Points on a hilly landscape, in no order, each with its height.
From any point a ball rolls to the lowest of the 2 points nearest to it. It stops when none of these is lower. Distance is the straight distance between rows; heights are no part of it.
K365: [-10 -28  -8 -19 -24 -25   9   3  19  -2 -24  -7  21   2  15  10  12  -6
  13 -20  11  30 -50  34   5 -11 -17 -14 -18  -4  36   7   7 -20   4  -5
  -3 -27  15 -11 -18]  height 3.47
K877: [  5 -15   3  -1 -28 -24  31  -1   7 -17  -2  46  -6   9 -13  -7  26   1
  27 -37  -3  -8 -39  17  -1  -2 -10  14 -12   8   0  12   6  34 -12  28
   7  25 -24 -14 -24]  height 3.80
K807: [-17  21  -5  -7 -10   6 -29   9 -23 -46  31  59   5 -12 -28 -13  17  -9
  18 -21   9  15  24  19   9  -3  18 -25  28  39  -7  -1   0  22 -14  32
  32   9   1 -31   7]  height 5.87
K43: [ 38   5  18  -5  -7 -15  30   0  -6  22   4  30 -23  -5 -23 -20 -12  25
 -10   0 -18 -27 -21 -15 -11  -4  -4  26 -17   9 -29  -8  -1  15   3 -13
 -18  31 -38  14 -40]  height 5.33
K631: [-32  -7  14  24  14  -3 -50 -28   9 -26   9  22  22 -14 -12  38   7 -13
  -2  21 -24   8  27 -18  -4 -43  28  17  -4  -9  -7 -13   4   4   9  25
  19  -2  17  24 -10]  height 4.72
K3: [ 15  -2  13   1  37  13  -4  14  -2   9   6 -26  30  -1   3  12 -11   5
 -42  19 -27  -2  33 -32   1  13  16 -10 -22   1   3  -3  -6 -11  32   4
   0  16  11  28  -4]  height 4.21
K459: [  1  11  20  -6  -5  10 -23 -25  -4 -16  30  21 -19 -37  -4   5   6  24
   1  15  18 -13  19 -10  13   5  14   9   8   1 -34 -23   9  -8  14   6
 -10 -28  20  -8  18]  height 1.97
K916: [ 18  -3 -15  23   0  -2  27  -7  19  40 -17 -40   2  31  -3   3 -20  -8
  11  19 -23  12 -48   1  16 -14   4   5  -1 -47  31   0   2 -33   8 -37
 -44  -4   5  28   2]  height 5.49
K646: [ 11  -8 -11  21  -1  -3  27  -1   8  -7 -11  -5  29  16  23   4   1  -7
 -19 -24   5  30  -7 -25 -40  11 -16 -19 -35 -13  31  16  -6  -1 -14  15
   2   0  -2  24  -6]  height 5.32
K947: [ -6   8   6 -28 -16   5  -3   8 -29 -22  -7  15 -28 -20  -4 -18   8 -21
  22 -30  25 -22   3  36 -11  19 -15  -6  24  36  -6  20  23  44 -10   8
  29 -17 -14  -6  20]  height 3.05
K929: [-29  25 -15  34  -2 -19 -17 -24   3  -9 -13  20  46  25  -4  22   9  -4
 -17  10  -9  26  -2  -8  27 -12  11   0 -14  -5   4 -12 -21  -7   7  34
  10 -16  36  -5  14]  height 3.12
K727: [ -4  15 -29  17  18  -2  21  -8  -8   9 -20 -46  23  31  13  10 -13 -17
   5  15 -22  25  -6  -3   8  33   4   6  -1 -20  14  11  12  -3   2  17
  -2   7  11 -15  18]  height 3.87
K618: [ -1 -39   4   2 -28  -4  -2   8  23  12 -27  -4 -35   7  19  11  21  -5
  12 -32  25 -11 -13   3 -12 -15 -27  15  -9   9   9  -4  12 -10 -12 -15
  -5 -13  -4  22   3]  height 5.05
K156: [ -2 -18  28 -21  18  10 -29  29 -11  11  29   1 -25 -19   6 -20   1   5
 -11   9  -1 -28  38  -8  -6 -17  -3   9  17  47 -33  -3 -14  17   5  -6
   2  13 -19  13  -1]  height 3.89
K546: [-26 -20  15  12   6   0 -22  -4  18  11  17  12 -13 -21 -21  23  12  11
  11  17 -23 -15 -14  17   8 -44   9  25   9   9 -12 -26   5 -38   2 -24
 -17   1   3  19 -21]  height 2.55
K383: [-20  22  -2  52 -27  -6 -14 -29   4  -1 -20  39  17  23  -5  33  20   1
  -2  -4 -12  -2 -19  -1  17 -14   8  13  -9 -24  -3 -19 -15  -4   6  10
  -1   4  15  12 -10]  height 2.81
K942: [ -6  15  27 -20  14  38 -23  -8 -33  -3  30   6 -27 -25  -3 -22  -6  15
   0  32  -7 -29  24  13   0   6  13  11  19  34 -50   4   3  16  15  -5
   1  14  -6 -10   5]  height 3.43
K324: [-14  -2  19   2  -7   1  -7  -5   7  11   4  21  -9   3  -4   9   8  35
   0  15 -19 -21  -2   1  15 -14   9  25  -2  15 -31 -24 -10 -17   7  -3
 -18   8  -4  -5 -18]  height 2.85
K262: [-10  -3   6  36 -11 -15  -7   0  10  18 -11  28  16  28 -13  22  20   2
 -10  -3 -39  -3 -32   4  -3 -40   1  -3 -15 -11  -1 -15 -22  -8  -3   2
  -3  25  -7  25 -25]  height 2.36
K935: [ 17   8  -9  -7 -11  10  -6  16 -13 -12  -3  11  -1  14   4  -5  18   0
   2 -23   4  10   8  -8   0   1 -13  -8  -5  13  -1   7  -1  15  -9   8
  -9  -4   1   1   4]  height 1.45
K252: [ 37  -7  10 -20 -13  18 -11  -7  -6 -10  38  17  -6 -24  14 -52  -6  12
 -30  -1  21   0  28 -15  -2   2  -4 -15   3  21 -17   0 -12  12  -3  -9
 -19 -16  -2   1  -2]  height 3.34
K117: [  2   7   6 -12 -21 -14   7  -8   0   4   9  14 -20   9 -22 -19  15  22
  23   9 -16 -24 -39  22  18   1   1  29   7  -3 -25  -7   5 -11   5  -6
 -25   3 -15 -18 -15]  height 3.33
K741: [-18  -5 -19   0 -23 -10  14 -13   2  -7 -20 -20  14   9   8  16  23  -9
  20 -25  18  11 -31  32  28   8  -7  17  -9  -7  22  11  46 -11  10  -7
  13 -17  27  -8   5]  height 3.16
K982: [ -5  -5 -20  -8 -35  -2  12 -28  18 -31 -21  18  13   0  16  16   2   2
  -7 -29  35  31  -1  -3   7   2 -21 -19 -21   5  20   3  16  -8   6  22
  17 -26  27 -18   5]  height 1.46
K133: [ 22 -12 -23   8 -28 -26  42  -8   8  -9  -3  16  10  -9  15 -11   6  10
  -5 -11   9   9 -19   9   0   4   6  -9 -28 -38  15   0  18 -15   6  14
 -12   3 -17  12 -14]  height 4.45
K343: [ 15 -31  24   3  -5  -9   2  20  24  34 -21 -32 -34  10  16   9  -1 -10
  -2 -10   5 -11  -7 -14 -19   4  -7  19   4   4  20  -2  13  -1  -8 -16
 -24  -1 -18  15  19]  height 4.80
K719: [ 36  11 -11  -8 -21 -16  35  24 -18 -21  26  68   9   8   5 -54  13 -14
 -19 -35  15   8  -8   6   9   4   8 -29  11  27  -2  11 -36  25   1  29
   5   2  -8 -13 -10]  height 5.45
K243: [  1 -39  19 -32  32   2 -20  18  22  14  -4 -37  -1  -9 -13   5 -24  -8
 -15  14 -26   7  -5  -4 -31 -20 -17 -14   1  -1  33  -5 -25 -32 -13 -25
 -15 -11   1  16  -3]  height 2.40
K635: [  6 -12  -4 -29  26 -12   9  35   8  30 -13 -54 -28  27   1 -15 -23 -26
  24  27 -15  -9 -15   4 -13   7 -19   7  28  -5  25  17  -6 -11   1 -30
 -34 -16 -21   1  25]  height 4.84
K889: [-35  10  17  -2  46  13 -66  -2 -13  -6  40  -8   8 -37 -14  14 -10  -4
   1   3  33  14  56  20  11 -10  18 -17  29  -5 -23 -19   0 -11 -17 -16
  12 -35  20 -36   1]  height 3.67
K210: [-13  15  32   4   1  20 -11 -17  -6 -23  25  49  -9 -10  -8   6  18  28
   7  19 -25 -11  18 -13   0 -17  19  28  -7  43 -39 -29  -8   5  13  18
  11   6   8   4 -18]  height 2.27
K850: [ 19   3  19 -52  29  12 -14  16  -5 -16   4 -37  20 -23 -18 -25 -10  -5
 -31  17   0   8  11  -6 -21  16 -27 -24   9   6  19   8 -33   8 -10 -16
  22   3   8 -15  -6]  height 2.75
K492: [-14  -7   9  -3 -22   0  -3   4  -1  -6  14  21 -59 -34 -20   8  34   4
  28 -31  14 -32 -18  29   1  -8 -12  33  36  12   0  -6  14  13 -11 -28
   1  -7 -15  -6 -10]  height 1.37
K418: [  0  -2 -28 -24 -10   4  20  15 -14 -18 -10 -11   6  -2  14  -5   1 -12
   2 -22  28  23  -1   9   0  29 -13 -12  -8  -5  24  12   1   5  -7  10
  10 -30   5 -13  12]  height 1.07
K950: [-20 -18 -10   7 -10  -2  -7   0   3 -23  21  29 -34 -29  -9  20  38   6
  34 -26  10 -30  -2  12  -2 -36  12  28  22  15  -7 -10   1   5  -8  -6
  29  21 -30   4 -24]  height 0.83
K398: [-29  26  34 -11  28  36 -40  -3 -28  20  31   5 -32 -29 -23  -5  -2   7
  39  45 -14 -34  21  36   2  14  25  19  36  16 -44  -2  13  10  19 -23
  -1   3 -23 -18   4]  height 2.97
K226: [ 14  21  10 -11   0  -2  -8 -15 -11   2  10  -8   1  -1   3  -9   3  14
  -9  22   6  -7  15 -25  25  23   8  -3  -5 -13 -32  -6   2  -2   7  -5
 -33 -18  20  -6  18]  height 1.35
K650: [-33  16  11   2  30  10 -27  -1 -14  18   1 -40   6   1   2  11  -8 -16
 -17   1  -3  -2  15   0   2   3  13  12  23 -13 -12  -4   4  -5  -9 -14
  14 -16  35 -13  39]  height 4.40
K524: [ 43   8  -4  22   0 -22  62  22  11  29 -12   5   6  21   3 -10 -27   2
   1   6 -10  -3 -35 -11 -29  -7 -12   7 -35  12   0  24 -23  17 -20   8
 -17  56 -45  22 -40]  height 4.56
K8: [  8 -14  -3 -34   9  -5   3  27   1  12   7 -35 -12  14 -30 -29 -19  -8
  22  32 -24  -2 -11   5  -3  10  -2  -9  12 -23   0   3   0  -1   3 -25
 -48  -9 -14   2   6]  height 4.55
K564: [-25  10  -9  23  28   8  13 -11  -5  31 -11 -48  13  23   7  19 -14 -12
  -3  12 -29  -1 -12  -9  18  -7  14  29  17 -16   0   8   4 -12   9  -9
  -3   0  32  -9  33]  height 4.13
K67: [ 12 -18 -15  37  -6  -7   5 -17  18  17 -38 -20   7   9  40  27  -5  -3
 -12 -13  15  16   1 -18 -13  -3 -17  -7 -38 -30  33  -7   0 -13   3   1
  -8  -9   2  29   5]  height 5.08
K710: [ 27  15  -9  11 -10  -3  28   7 -11  11  -8  25  -2  14   2 -10  -2  24
 -16  18 -21 -20   6 -20  -1   7   2   7 -14  10 -30   4  -6   7   4  12
  -2  42 -29   0 -11]  height 4.96
K245: [-28  24  26  17  15  26 -34  -7 -16   2  35  15 -52 -31 -32  24  17  16
  41  13   3 -33  10  28   4   1  11  47  46  12 -35 -15  16   0  -5 -26
  21  -6  -1 -14   4]  height 2.42
K118: [ 54  12 -14  14 -28  -5  56  11  25  28 -12 -14 -31  11  25 -19 -26  -3
   8   3  23  -2 -16 -18 -12  28 -20   5 -21 -20   8  13   7   8 -16 -13
 -43   4 -38   4 -21]  height 6.34
K731: [-19 -16  -9   3  22  -4 -15  10  -3   6  13 -27  16 -18  -4  22  -5  -1
  -2   4  -3   5   5  -4  -2 -10  19 -25   8 -35  16 -21 -31 -34  10 -22
 -13 -24  10   0  -3]  height 6.13
K270: [ -5 -16   3 -34  22   5 -18   3  -4 -27  -2 -17  24 -21 -20  -4   8 -15
 -15 -22 -12  15   9  11 -22  -6  -8 -10  -5  -7  28   0 -14   5 -17   4
  20   4  -5 -11  -8]  height 3.03
K703: [ -3 -14 -10  -9 -15 -21  16  17 -11 -30   6  46  13   4  -8  -8  20 -19
  18 -40   2   4 -12  22  -2  10   1 -11  -7  25  17  24  10  37  -6  41
  33   9  -4 -17  -7]  height 3.53
K624: [  1  -1   9 -41  39  13 -10   4  -6  11  -5 -62  -2 -13  -1 -10 -29  -5
  10  26  -6  -7  11   3  -9  36  -3 -21  12 -28   7  13   2  -3   5 -18
   5  -1  -2 -22  32]  height 1.44
K361: [ 28  21 -23  20 -22 -14   5   1   0 -13   9  51  38  18  10 -17   6   6
 -38  -6   3  27  16 -18   4  15   9 -40 -19   0   1  -3 -30   3  -7  24
  -2   8  -1   5 -11]  height 5.98
K998: [-10  16  -1  13  32  12 -28   8 -25 -22  16 -12  30 -27  -9  18  -8  -7
 -19  22  -1  -5  53  -8   0  22  36 -17  25  -4 -11   5  11  -7  17   8
  35   7  25  -6  32]  height 1.92
K39: [ 14 -32  -8 -30   1 -11  34  24  11  -3 -15 -28   6  -6  -8  -8  -8 -17
  21 -24   9  16 -50  21 -26   1 -10  -9 -23 -13  47  20  15  -7 -10 -18
 -19 -28  -6   4 -19]  height 3.79
K743: [-13  12 -10 -20 -19  -8  21   8 -12 -11  10  11 -35  -2 -16 -25  20  11
  40  -2  14 -40 -16  24  33  27   3  -4  22 -13 -20   6  18  10  13 -13
  -8  -6 -10 -16   4]  height 3.78
K231: [ -8 -17   0  45 -15  -3 -10 -31  28  19 -33 -12   8   8  18  39   5 -11
 -10  -5  -8   5 -22  -7  -5 -37  -9  11 -16 -39  25 -17  -5  -6   2 -15
  -7  -5  14  57  -1]  height 4.79
K948: [  9   6  14 -15  29  16   5   8  -8  20   8 -27  14   2 -21   1 -21  13
 -13  34 -43 -11   9 -10  12  -2  15   8  -2  12 -18   4  16  -3  39  -1
 -10  26  -8  10  -5]  height 3.82
K696: [  4 -38  -1 -52  16  -9  11  27  -6 -14   8 -23 -11 -34  12 -33 -13  -4
  -7  -9  19  -5   2  14 -18   3  -7 -16  11   3  15  -1 -11 -12  -2  -6
  -1 -13 -19 -14  11]  height 6.62
K497: [-31  27 -18  12  -3 -11 -21 -12 -10 -23 -15   1  32  21  -6  17   6  -1
  -8  -1  16  19  20  -7   8   4  -2  -6   3  10   0   4  -3   0  -5  32
  39  -4  29 -24  29]  height 3.41
K956: [ -4  17 -31  16 -14   0  17 -20 -16  -6 -26  -8  28  34  10   5   9  -6
   6  -4   2  26   1   3  10  32  -3  -1  -8  11   8  14  16  -2   0  43
  17  11  12 -33  18]  height 3.66
K981: [ 11  -4 -16   5  32   2  16  16  -8  18  -3 -37  24  15  -6   3 -34  -3
   0  17 -20  26 -20  -7   2  -1  15 -16  -5 -41  31  -9 -28 -31  12 -23
 -24 -18   0  21  -4]  height 5.82
K115: [ 40  -6  -6   0  -6 -26  44  -2   1  -3  16  57  10   5  20 -55  -8  -3
 -34 -36  21  14  -5  -5 -26 -15 -17 -25 -11  21   3  15 -22  40 -12  25
   5  16 -16  13 -24]  height 5.22
K291: [-29   3  15  35  11   5   2 -42   4 -22   0   6 -13   2  -2  45  16  12
   7  -4 -17 -25   9 -15  -7 -22   8  57   5   5  -8   2  21  -5  14   8
  39  20  20  17   2]  height 1.91
K114: [-42  18   4   5  42   9 -36  -6 -12 -16   5  -6  53   0 -12  24  -9  -7
 -38  18 -25  11  39 -17   5 -13  27  -5  14  -3  -1  -7 -21  -7  23  27
  39   4  34  -2   1]  height 2.37
K21: [ -2 -12  -1  16   3   4  -5  19 -17  21  -4  -2  18  13 -17  12  12  -3
   8 -13 -19  -6 -15  -7  -9 -10   6   3  -1 -10  -2   6 -14   5  -8   2
 -20   4 -12  18  -5]  height 1.89
K636: [  3   0 -15 -30 -15   5   8   8 -26 -32   3  28   8 -22   6 -26   5 -31
  18 -35  12   2  -5  39  -1  29  -4 -36  24  32   7  32   3  54  -2  38
  42   4  -5 -16   9]  height 3.31
K557: [  0 -15  22 -14   6  10 -30  38 -12  13  15 -19 -36 -17 -13   1  14 -25
  16 -14   6 -21  10  14 -14  10   4   8  27  12  11   0   5  16  -9 -26
 -14 -17 -14  15  21]  height 2.38
K349: [-32 -12   1  15   4   4   0 -13  -3 -22   0  17 -13   2   0  28  24   2
  14 -24  -1 -19  10  -4 -13 -29  -3  21  14  15  -8  -1  19   5 -18  15
  37  21  -9   7   1]  height 1.36
K357: [ 46  13   8  29 -26  -4  43   1  32  40 -27   1 -30   3   4  -2 -16  -1
  -3 -12   8  10 -38  -7 -36  -8 -25  -9 -33 -11   5  10   8   2 -36 -28
 -35  18 -23  33 -26]  height 6.06
K598: [-22  26  -3  -3  13  10 -14  -8  -1   9 -21 -47  -8  14  10   6  -6  -6
  13  16  21  -2  14   9  25  39  -3   0  22 -26 -17  13  22   0  -1 -16
   1 -30  30 -31  56]  height 4.68
K296: [-20   2 -26  27  -9 -14  24 -21  -2   6 -22  -9  14  25   0  10  23   3
  28  -9  -4 -16 -40  23  23  12   1  45   8  -6  14  10  33 -10  11   5
  22  30   3 -11  11]  height 2.82
K939: [-15 -28  -1   1 -22  -4  -2  -8  32   0 -31  21  -9  21  24   5  13 -14
   2 -24  -4   4 -21   6 -28 -43 -33  -9 -23  14  -3   2  -1   5 -15  -3
  -7   9 -13  24 -25]  height 5.30
K260: [ 35  12   7 -43   9   6  -9  15 -21 -16  14 -17  21  -4   4 -56 -20  14
 -38  34 -14   5  14 -10  -4  27 -16 -29  -6  14   1  16 -11  18   0   4
  -9  14   2 -21 -12]  height 2.35
K338: [ 15   5 -33  24 -27   0  46   0   9  24 -22 -37 -27  24  23  -2   4   7
  26   9  24   3 -26  -3  30  37  -9  16  -9 -40  29   9  13 -19   5 -22
 -24 -11  -9  -2   3]  height 6.19
K911: [-10  16  -8  -8  26   3 -13  -6 -15  -4  13 -28  22 -23  -9   7 -14   3
  15  36 -12 -15  31  11  21  39  40 -17  29 -31 -20   2   9   0  27   0
   4   3  12 -14  27]  height 1.43
K18: [ 12 -20  -4  17 -35 -24  19 -33  18 -23  -5  31  12 -10   0  15  14  11
   3 -35   5   1 -19   4  -4 -11  -5   3 -29 -10  12   4  15   8  -4  17
   8  23  -5  12 -18]  height 4.12
K164: [-19   2  -1 -29   6  10   1  28 -10   1  22 -16 -21  -5 -21 -23   5  -8
  53  16  -3  -8 -12  27  24  23   9 -15  22 -31 -13  15  11  13  10 -24
 -34 -26  -7 -10   2]  height 4.17
K920: [ 21   9  -9  28   2  10  -4  12  -6   8   1  14  17   3  15  10   3  19
 -40  14 -16 -15  24 -29  -4  -3  11 -15 -18   1 -16  -9 -10 -10  20   2
  -9  18  -4  28 -20]  height 4.58
K675: [-46   6  18  24  16   0 -48 -28  11  -7  -5   1   7 -15  -7  29   2 -10
   1   4  -6   8  15  -4  13 -39  13  22   2 -15  -4 -18   2 -15   8   1
  -3 -36  32   5   2]  height 4.37
K977: [-18 -18  18 -43   0 -26 -12 -12  16 -31  -1  21  25  -5   0 -24   1  -1
 -17   6 -12  22  -4   6  -5 -42  -9  -3 -18  21  -3  -6 -20   7  -3  30
   7   7  -4 -14 -18]  height 0.74
K256: [  2   4 -29  36 -27   1  22 -21  10  11 -30  21 -12  39  20  20  13  11
 -12 -23  17   4 -12 -20  -8   1 -35   2 -24   9  -1  -2 -14  -3 -13  14
  -2  11  -2   4 -11]  height 5.57
K787: [-28  12  -9  45 -10 -14   2 -40  11  -1 -31   7   1  16   3  46  23  18
  12 -14  -2 -19 -20  -5  18 -12   1  71  -1   5  10  -8  15  -3   2   0
  38  24  16   3  -1]  height 2.41
K135: [-14  19  37 -11  11  18 -31  -6 -10 -12  14  21  20   1 -18   1  13  24
 -22  29 -35  12  12 -17   3 -31  10   9 -21  45 -22 -11   3  17  12  23
   5  17   7   9 -16]  height 1.73
K996: [-24  -9  28   0   4   7 -30   8  -2   7   6  -3 -47 -19 -13  23  21  -2
  29 -13   7 -35  -4  14 -10 -21   3  41  28  11 -10 -13  26 -11 -13 -30
   8  -5   1   0  14]  height 1.86
K902: [-19  11   0 -11   5  17 -34  21 -29   5  10  -7 -23  -9  -1  -1  13  -9
  19 -13  27 -13  30  16   2  18  -3 -15  36  19 -14  14  11  24 -14 -11
  21 -16  -1 -11  35]  height 2.74
K161: [-13 -25  10 -25  19   1  -7  10  -3  -5  -5 -10  -2 -11  13  -9  -4   1
 -14  12 -14 -16  21   2 -12  -6  -6  10  -5  43 -14   1   5   8   5  18
  22  23 -12  -4   0]  height 4.26
K269: [-21 -32  -4 -17   9  -5 -12  20   5 -10  15 -19 -13 -41  -5   1   3  -6
   4 -14  21   7  15  25  -4 -12   9 -19   7 -19  24 -18  -5 -22   4 -22
  -6 -28 -11  -8  -1]  height 6.39
K934: [-20  22   4  -1 -27   0  -6  -7  -5 -14  19  16 -27 -18  -5   8  19  12
  44  -3  44 -11  -7  30  46  15   7   5  27  -8 -24  -6  25  -4   7 -18
  15 -36  20 -29  16]  height 4.18
K35: [ 34  29 -11 -30  -7  10   0   6  -6  -6  18  -3  -2  14   2 -43 -14   4
 -15  29   7   8  21 -18  23  42 -15 -25   1  -8 -27   5   2  17   5   6
 -30 -16  12 -19   8]  height 1.88
K842: [ 47   5  -6  26 -12 -20  49  16  10  16  -9  35   9   8  28 -15 -17   4
 -29 -22  21   5  -9 -16 -46 -13 -20 -19 -39   4   4  29 -18  34 -21   7
   0  34 -41  36 -33]  height 4.90
K875: [ 38  10 -32   8 -18   9  59  15  10   7  -1 -27 -11  26  29 -15 -18  -4
  21  13  20  -9  -8 -25   1  55   7  -3 -11 -37  19   9  15   0   7   8
 -20   0 -19  -3   2]  height 6.44
K520: [  7 -17  25 -24  49  12 -25  21  -4  30  13 -56   6  -3 -22   2 -37 -17
 -11  15 -25  -6  12  -8 -18   0  16  -2  19 -16  19   1  -5 -19   1 -28
  -5  -9   6   0  19]  height 1.95
K331: [ 17   7 -15  48 -35 -10  21 -28  22  22 -39   1  -9  27  21  21  15   7
   2 -22   6   5 -39   6   5   6 -29  20 -17 -18  16 -10   2  -3  -4 -22
   7  11   9   4 -16]  height 5.77
K433: [  5 -16  29  11  25  19 -10   1   8  32  15  -8 -13   3 -32  26 -22  13
  -1  29 -45 -19 -11  -5  12 -29  24  14  -5   4 -19 -12  11 -31  34 -19
 -23   8   0  31 -14]  height 3.24
K107: [-22  25  11   6 -18   4  -9 -27   3 -53  24  81  12  -8 -15  -8   8   1
  16  -4   9  25  22   3  18 -22  21 -19  15  39  -7 -21  -7   6 -11  53
  35  -2  14 -17  10]  height 6.07
K718: [  4   5   6 -10 -12   6 -14 -27  -9 -40  18  25  12 -32   1  -8  -5  14
  -7  -2  21   4  35 -18   7   8   3 -14  -6   8 -15 -14  11  -3   9  33
  24 -12  18   4  22]  height 2.49
K627: [-42  25   1  21  28  -2 -54 -14 -14 -11  15   1  17 -17 -20  31  -7 -10
   4   8  30  22  29   1  19 -21  16  -2  21 -10 -20  -8   8  -9 -14   1
  26 -41  50 -14  16]  height 4.01
K213: [ -3  -7   2 -21   1  24 -31   9  -9 -29  31  15   1 -23  13 -26  -2  13
 -18  -8  27   3  52 -11  -3  -5  -2 -29  13  26 -20 -13 -19   2   1   6
  18  -7   4  -3  12]  height 2.93
K757: [ 10  -9 -18   8  12   3  27  24  24  24  -9 -63 -31  33  16   1 -38 -19
  34  32  -5  10 -33  -4  14  10  -1   4  21 -33  44   7   1 -39   1 -42
 -44 -23  -1   1  15]  height 5.16
K679: [-21  23  10 -10  -1   6 -20 -11  -2   1   6 -22 -16 -13  12  24   7   3
  22   3  49   2  12  16  29  16  15   1  24 -18 -20  -6  28 -17   3 -14
  10 -50  36 -23  39]  height 4.51
K11: [-16 -16  -5  42   8  -1   4 -15  10  34 -21 -22  -4   3  18  33   0   0
  -6  -1 -17 -19 -24 -12  16 -26  11  25   7 -19   8 -10  -2 -22  14 -32
  -6   6  16  22  14]  height 4.46
K451: [ 48 -15   5   1   4   1  33  26  17  30  -7 -11 -11   6  19 -14 -29   2
 -25  11  -8   0  -7 -25 -28 -15  -2 -11 -28  18   7  11 -14  -4  -7  -3
 -19  26 -32  34 -23]  height 4.20
K316: [ 38   7 -26  -2  -3  -5  36  25 -10 -17  -2  -3  34  20  21 -25 -10  -2
 -17 -12  15  27 -13 -15 -32  23 -10 -22 -21   0  30  14 -17   7 -15  17
 -12  12 -23   2 -18]  height 5.53
K353: [  2  21 -16 -27   5  11   4  -6 -17  -8  -9 -32  15  -6  14 -17 -17  -8
  13  32  15  -8  27   9   2  63  17 -30  24 -24   3  22  13   8  21   4
  21  -3   2 -17  40]  height 0.90
K519: [ -6   0  24 -16   2  -7 -15 -16  10 -22   9  46  18  17  -2 -14  12  -5
 -23  21 -32   8   8 -10 -13 -26   3  11 -24  39 -18  -4 -13  34  -8  51
  15  34  -5   2 -24]  height 1.24
K344: [ 44 -17  16 -21  -1   5   3  14   8  19  12 -12  -9  -9  22 -34 -28   7
 -38  13   9 -11  20 -26 -14   1  -3  -8 -16   1  -8  -7 -12  -5  -1 -12
 -34   5 -17  12  -3]  height 3.81
K273: [ 24   4 -28  10 -37 -16  29 -24  15  -9 -20  30  15  11  21  -2 -19  -5
 -16 -31  30  51 -14 -11   6  19 -28 -35 -41  -3  24  -6  -2   7   4  30
  -9 -26  19 -13 -11]  height 1.78
K892: [ 32  13 -28  41 -40 -11  44 -24  15  33 -26 -14 -37  27  14  15   5  -1
  17  -6  12  -4 -31 -10  17  33 -41  36 -11 -16  24   9  14  -4  -5 -28
 -17  21 -18 -17 -16]  height 5.97
K735: [ 35  22 -17  14 -18  -9  14   9   7  13 -22   9  25  30  14 -18  -9   2
 -31  16  -9  30  -9 -12   0   0  -6 -26 -38   0   0   4 -20   3 -21  15
 -29  13 -13   2 -25]  height 5.75
K576: [ -2 -24   6 -10  23  16  -8  19   1  16 -16 -28 -15   5  15   7  -3  -9
 -10   1  -8 -14  27 -21 -18  -2   0  15  -3  14   3   9  18  -1 -13   2
  13  19 -13  19  29]  height 4.53
K655: [ 31  -1   8  20 -26 -18  28  -7  22  33 -15   9 -32  -3 -29  13  -5  21
   1 -11 -11 -18 -41   5 -23 -17 -12  22 -23  -7  -8   5 -14   1 -17 -35
 -19  33 -30  22 -32]  height 5.73
K760: [-12 -22   5 -17  16 -17 -12   1  19   6 -25 -24  26   4 -14  10 -11 -17
 -12 -12 -26  28 -14   5 -17 -23 -19  -8 -15 -12  34  -3 -14 -22 -12 -12
  -4  -2  10   6   0]  height 2.73
K228: [-19  -7  13 -31  26  24 -51   7  -9 -14  39  -3   2 -41 -14 -18  -4   1
 -15   2  23  15  55   5  -6   0  -1 -35  20   2  -4 -18 -28  -2  -9 -18
  14 -25   7 -36  -8]  height 3.32
K209: [-44  -7   4  -4  25   0 -17  -2   3   0 -21   5  40  26  -8  16   0   0
 -25  11 -35  11  17  -6   6 -25  13   2   1  23  -6 -10 -16  -6   0  22
  33   8   9 -10 -10]  height 2.72
K447: [  9   8 -11 -21 -21   8  -3  10 -22 -19  31  56   4 -12 -22 -42  12   1
  -3 -23   6  15  14  15  23  15  18 -43  28  12 -12   0 -17  17   8  22
  -2 -12   4 -22  -1]  height 5.67

For each start below, name the point where the ball stops.
K11 | K418
K343 | K950
K877 | K950
K598 | K418
K365 | K950
K916 | K546
K655 | K546
